A landscape with many valleys, sampled at points; each row gives a point and its height.
A ball rolls from a point to the lowest of its 5 nearest points, and stops where none of them is lower. Distance is the straight distance between rows; heights are no part of it.
Gagit: [ -5  32   6   4  -5   4 -21 -21  -6  -5  -7  -3 -37   5 -19  17  -9   6
   0  18  26   1   9   7]  height 267
Gigug: [ 26 -13  20  17  17  -8   6  -8   7 -29   8  24  13 -13   7  -6 -16  -1
 -22 -30 -29   8   7 -31]  height 360
Bibu: [ 13  15 -27  -4  -5 -24  27 -21  -1  -1  10  -5   6 -24   8  -2  12  13
   7 -10 -39  -2  27 -28]  height 576
Temik: [-17   8 -35  -1 -10  -4  10 -16  21 -20  11  -2   5 -17  -6  17  21  20
  -6   0  -6  -2  -4   0]  height 71
sot: [-14  -6  11 -26 -11  18 -15   4 -26  -5  -4 -26  -7   7 -17 -23 -16 -17
  -7  14   3 -28 -27  23]  height 172
Pamuv: [-10  10  10 -28 -14   4 -32 -13 -19   9   1 -17 -14  26 -21   5 -29 -26
 -19   8   0  -5  -7  14]  height 201
lonet: [ 11   7  29  16 -14   1 -14  21  12  -1  13 -11 -29   0 -14   5  -2   3
  20  13  31   8 -18   4]  height 302
fas: [ 13   5 -11 -10   7 -27  25 -12  -5  20 -12  -1  16  -7  28 -21   7  -1
  14  -5 -18   3  50 -26]  height 571
subu: [ 20   8  -8  -2  11 -18  30 -21   6  11  -5  14  15 -14  10  -5   6   4
   7 -13 -19  -5  53 -34]  height 785
bira: [  8 -22  -7  11 -11  -6 -18  -1  12 -23   8   4  16   0  -8  -2 -12 -16
 -30 -18 -12   5   3 -11]  height 394
Sige: [ 10 -27  -7 -12  22  -6  12   4   0  29 -10   9  13  -4  22  -1   2 -11
   3 -22 -17  21  12  -7]  height 345
Malu: [-17   7  14 -13 -14   4 -18 -12 -23 -11   7 -20 -24   7 -18  -9 -13  -9
 -12   5  16  -9 -15  23]  height 84
keb: [ -5 -21 -15   8  -9  -1   3  -3  -2  -6   1   3  13 -11  15   0   6  -6
  -8 -20  -1  16  -3   2]  height 205
furud: [ 30  -6   8   4  26   2  24  10  17  -1   8  17  32   0   2   2  35  21
  -9  29   2  -4  15 -27]  height 436
pebo: [-13 -26 -15  -8  -7   0  -2  10 -26 -17  27  -1  18 -16  18  -9   6  -7
 -10 -29 -25  21  13  -5]  height 120
Kizad: [ -1  27  11   4   5  23  -5  16  20  10 -27  -1  -2   0  -8  -6 -21 -11
  27  27   4 -33 -14  -1]  height 251
puno: [ 25   5   6 -17  17 -12  15 -13   9  12 -12  11  11  -4  12  -8  23  16
   3   2  -3   4  46 -17]  height 522
roza: [-13   2  20 -32 -18   3  -5   2 -29  -9  12 -20 -35   6 -26 -19  -4  -6
   3  11  21 -22 -14  22]  height 174
fim: [-10  -4 -19  10  -8   7 -11 -12  13 -24   3   5  26   6 -15  -8  11   0
 -12  -2   5 -23 -11  -2]  height 289
vigem: [  2  -9  -5   8  16   0  -9  10   3  26 -29   6  -6  18   8  12 -18  -1
 -10 -29   0  19   0  16]  height 270
tomov: [-20  28   5  -3   3  20  -8 -13  13 -12   7  -5 -12  16 -32  28   4  14
   2  44   7 -35 -17  -2]  height 494
Sani: [ -9  -7 -16  -7  11 -16  11   0 -17   9  15  -1   9  -9  40 -17   7 -11
  13 -15 -33  29  24 -15]  height 231
lizod: [  6   6 -11  11  -6  -6   9 -13  15   1 -15  13  13  -8   8  18   6   7
  -8  -4  13   9   9   6]  height 470
ruzaz: [ -5 -32 -18  12 -15  20  -4  10 -11 -11   9  -1  22 -15   1 -15   3 -12
  -5 -14  -6 -10 -18   6]  height 250
Golas: [ -4   5  -6  22  -4   2   1  -9  27 -10  -2  15  18   0  -9  24  12   6
  -9  22  14  -8 -18  -3]  height 441
Vug: [ 32  12  21   1  20   9  11  14  17  12 -30   4   8  -6   1  31  16  29
  -4  13  20   3   4   2]  height 438
musa: [ 19   1  11   3  16 -17   7   2  -2 -15  20   1   4   4  32  -1 -25  -5
  -3 -19 -40  38  39 -28]  height 599
zefog: [-29  -6 -20   1  -3   3   8   4  11 -36  15 -12   5   0 -12  14  28  20
 -10  17   6 -21 -34   6]  height 154
Ninag: [ -6   8  -6   3   9  -3 -28  -4   9  21 -24  -3  -4  31   1  10 -32 -12
 -15 -14   2  16   8  13]  height 352
zalug: [ 14 -16   0  17   8   2  17  -9  20  -6   5  25  33 -15  -4  -1  19  10
  -6  -4  -4 -17   2 -27]  height 329
sufe: [ -4  17  16  -3 -16   0 -24 -19 -11  -8  10 -11 -32   5 -24   4 -10   5
   3   5  29   0  -8  11]  height 204
zerog: [ -1   8 -22 -12  -1 -23  29 -18 -11  15   0 -16   9  -7  30 -28   4  -2
  19  16 -33  -9  42 -25]  height 430
lag: [ 20 -26   1  22   3   7  10   7  -1  -9   5  19  29  -5 -14 -19  -1  -3
  -2 -18 -16 -15   0 -23]  height 281
soka: [ 11   2  -3   1  11 -24  22 -14  20 -19  21  21   7 -21  -6   6  24  19
   5   5 -23  -7  10 -42]  height 373
mimu: [-16  -3  22 -40 -15   5 -11  -1 -34  -8   8 -25 -36  26 -10 -15 -21  -7
 -15  -5   6   2   3  24]  height 245
Zatur: [ 14  21  26  25  12  12 -15  11  20   5  -5  -8 -23  12 -26  12 -12   7
  14  22  34  -7   0  -4]  height 340
Nel: [ 18 -25   7  23   8  -3  -3   7 -11 -17  19  16  17 -13   8 -14   0 -13
 -15 -26 -31  12   6 -29]  height 317
Soki: [  0  28   6  16   6   9 -13  -5   8   6 -14  10 -14   7 -18  23 -10   0
   1  29  32 -17  -9  -4]  height 379
rel: [-21 -10 -23 -17 -10  -8   4  10 -22 -12  14  -6  15  -3  30  -1  -1   0
   1 -26 -24  35  -1  11]  height 222
pef: [ -2 -17  -6   4  13  -3   8  11 -15  27  -3   4  -7   7  17   2   2  -7
  -8 -23 -20  26  -8  10]  height 287
tiron: [ 26   6  29  26  22  20 -14  13  16  21 -18  -6 -34  14 -30  14 -17  14
  26   8  35  -4  13  -2]  height 365
depeg: [-17  -4 -19 -19  17  -5  17  11 -25  23   3   4 -12   1  40  -3   5 -11
   8 -18 -35  42  -1   7]  height 324
tig: [ 22 -10   3  -7  18   0  22  11   3   9  -5   8  16 -16  23  20  29   2
   2  25   8   8   3  -7]  height 338
Muta: [ -8  -4  -8 -21  30 -17  23   2 -13  37 -17  10  -8   6  38  -8  18  -6
  14  -8 -21  26  12   6]  height 377
fevop: [-11   8   8   5  -4  17 -12  20   4  12 -20  -2 -22   1  -9 -18 -20 -14
  20   4   9 -16 -32  15]  height 226
rofaf: [-22  10  -2 -36 -15   4 -17 -20 -18 -10   6 -16  -8  15 -20  -3 -15  -9
 -20   7  11 -16  -2  17]  height 244
neri: [ -2   8   7  19  -2   6   4  17   9  -7   8  -9   4  -8   2  22   9  20
  -3  30  15  -1 -30   6]  height 271
Per: [-20  20 -20  -4 -30  -7   0  -8  -5 -17   6 -20 -11 -16  14   3   1  20
   5  -9  11   6 -13  29]  height 288
ravut: [-18  -4 -14 -12  -9  11 -23 -24   5 -15   9  -6  20  17 -34   0  -7 -19
 -17  17  -7 -38  -7  -1]  height 405
mefe: [ -2   1   8   0 -26  -1 -16  12  -2   6  19  -2 -47  13 -23 -19 -11  -1
  28 -13  20   3  -5  18]  height 256
dop: [ 15 -14   5 -13  24  -9  21   3   3  31 -22  12   7  -7  27  13  31  16
   4   0   0  14  31  -7]  height 401
sar: [ 12  17   9  -4   5  -4  23  -2  -1  20 -23   6 -13  -7  24  24  15  19
  15  -3   7  26  17   3]  height 330
Nop: [  8  25  35  19   1  22  -9  22  19   1  34 -26  -7  13 -44   2 -13  -8
  21  36  16  -5  -4 -13]  height 429
Papo: [ -9  11   9   1  -5  -2 -15  10  -5  22   7 -12 -44  31 -17 -11 -30 -16
   5 -21   6  17  -6  23]  height 273
Fifu: [ -2  16  14  12 -11   1 -20   1   6  -9  -8   3 -14   3 -11  18  -6   4
   4  11  30  -1 -13   7]  height 290
Veni: [  5 -18  -7  -6  31  -8  21  13   5  40 -18   4  14  21  17  12  -4  -5
  -9 -32 -34  33  13  13]  height 393
sir: [ -9  24  18 -31 -15  20   0  -5 -18 -15  10 -14 -20  14 -46  12   5   2
   7  32   7 -44 -22   5]  height 353
teku: [  1  -9  -7   3  -5 -18   8 -13  -1 -31  20  10  17 -21   1 -11   9   3
 -12 -27 -20  -4  15 -25]  height 202
Bom: [ -1 -11  -9   5   6  -2  15 -10  -6 -14  13  18  15 -31  12 -15  33  -4
   4   9 -13   1   6 -26]  height 276
bala: [  9   1  -8   9  -9  -7  14   0  -4  -7  -2   3   2 -28  24  22  21   7
   9  15   9  10 -14   1]  height 291
zulob: [-13 -29 -17   0  -4  -4   1   3 -21 -48  30 -18  24 -10  -1 -12  19  -1
 -23 -27 -14  10   4   1]  height 196
nedi: [-16   8 -10  -3 -19  -8 -15 -21   3  -5 -12  -2  11   7   1  12 -15  -6
 -19 -11   8   5   4  13]  height 514
ritom: [ 12  13   7  14  10  -1 -17   6   4  23 -33  14 -15  17   6  14 -16  11
   5 -10  23  10  11  15]  height 203
viri: [ 14  -3  -2   1  19   9  -9  13  24  28 -46   5  -3   6  -9  -8 -34 -14
   7  -8  -2 -11  -1  15]  height 105
kuz: [-13 -15  -1   3 -14   8 -12  14 -14  -8  -3  -3  -3 -11   4 -13   1   0
  -5   0  10  -5 -41  23]  height 239
fip: [  1  35  31   8   1  23  -5   8  14  -7  14 -18 -18  16 -32   9 -12  -6
  24  36  19 -22  -4 -10]  height 395
Gito: [ -2  19   6  13   2  21  -9  -2  11   9 -17   2   7  11 -22   8 -10  -1
   8  39  18 -36 -15   1]  height 378
piv: [-13   7  16  -8 -13  -6 -14 -10  -4 -29  17 -17 -22   6 -23   4   7  12
   4  30  24 -19 -32  17]  height 253
Mig: [ 20 -23  13  -8  28 -14   7   4   2  14  -4  17  17  15  12 -14 -11   1
  -9 -32 -25  24  43 -20]  height 428
Nas: [-12  -2  11  -7 -18   6 -14  12  -9  10  14 -21 -37   6 -25 -30 -25 -18
  17  -5   2  -9 -27  20]  height 221
rafov: [  7  -3   3  10  -3   9   6   9   5  11 -17   4   4  -7   9  12   1   8
   6   7  11  -4 -24   7]  height 243
Sil: [-12  -9 -13   5 -15   5 -20 -18   9  -9  -4   1  22   1   0  -3   1 -11
 -21 -10  10 -11  -6   4]  height 363
Liziz: [ -7  -4 -22   3 -21 -12   5  -7   1 -13  12  -3  22 -16  12   0   2   0
 -13 -28 -22  19  13  -2]  height 176
zofu: [-10   0  -2   3  -6  23 -21   3   6   6 -17  -2   7   7 -10 -10 -20 -21
   7  12   2 -26 -17  16]  height 191
Kozo: [-28  -9 -15 -14 -16 -11 -24   0 -12 -16   8 -21  -1  12   6  -6  -8  -9
 -24  -9   6  16  -6  27]  height 354
Tem: [  8  10   9  -6  19  -9  20  10  -7  26  -8   1 -25  -6  32   4  11  18
  20   3   0  26  -2   2]  height 312
rilu: [-17   7 -10  -2 -18   3 -17  -8   0 -20   6  -7  -7   3 -12  -6   2   5
  -8  17  22 -19 -28  16]  height 200
midun: [  0   6   5   1   0   2 -20   4  -6  24 -10   1 -24  20 -12 -11 -20 -14
   4  -5   6  -8 -12  21]  height 260
keva: [ 13 -11  -2  20   5  24  11  18  14  10 -19  11  33  -1  -5  -7   3  -2
   7   8   2 -25  -4   1]  height 183
Laz: [  4   7 -13  14  10  -4  20 -13  36 -11  12  25  26  -8 -14  22  21  21
  -4  17  -6 -10   5 -24]  height 584
Buk: [  3   1 -13  -6   4 -14  17   2 -12  12   2  -9  -5 -22  38  -4  24  -3
  25  28  -9  15  16 -13]  height 346
zusuz: [-16 -24 -13  -6 -13  10  -7   8  -7 -30  14 -14  19   7 -10 -13   6  -9
 -25 -11  -4 -15  -7   3]  height 262
Reb: [ 12 -21  -7  13  -1  -1  16  -3  -4   0   4  26  30 -17  12  -5  17  -5
   3 -11  -8   2   6 -16]  height 264
nele: [  6   4   6  -1 -14 -11  12  14  -4   4  -2   6 -21 -18  28   1   8  10
  13  -7   9  22 -14  14]  height 280
sanit: [ 31 -30  20  -4  24  -2  24  -3   0  12  -6  30  23  -2  17 -19   5  -2
  -7 -18 -12  -5  34 -31]  height 482
pak: [-15   9 -10   2 -17  -9  -7   7 -13  12   4  -4 -14  -2  19  -1 -11   4
   2 -21   1  22 -15  22]  height 197

Call two points neighbours if one is among the 5 nearest of the other. Go from one point of each pair to the other, from neighbour to neighbour, staying as low as possible. Name the highest point that can't be avoided.
keva / Temik | rilu
viri / Malu | zofu
pebo / pak | keb

For each start below, name the point where the ball stops.
fip | Malu
sanit | pebo
furud | pebo
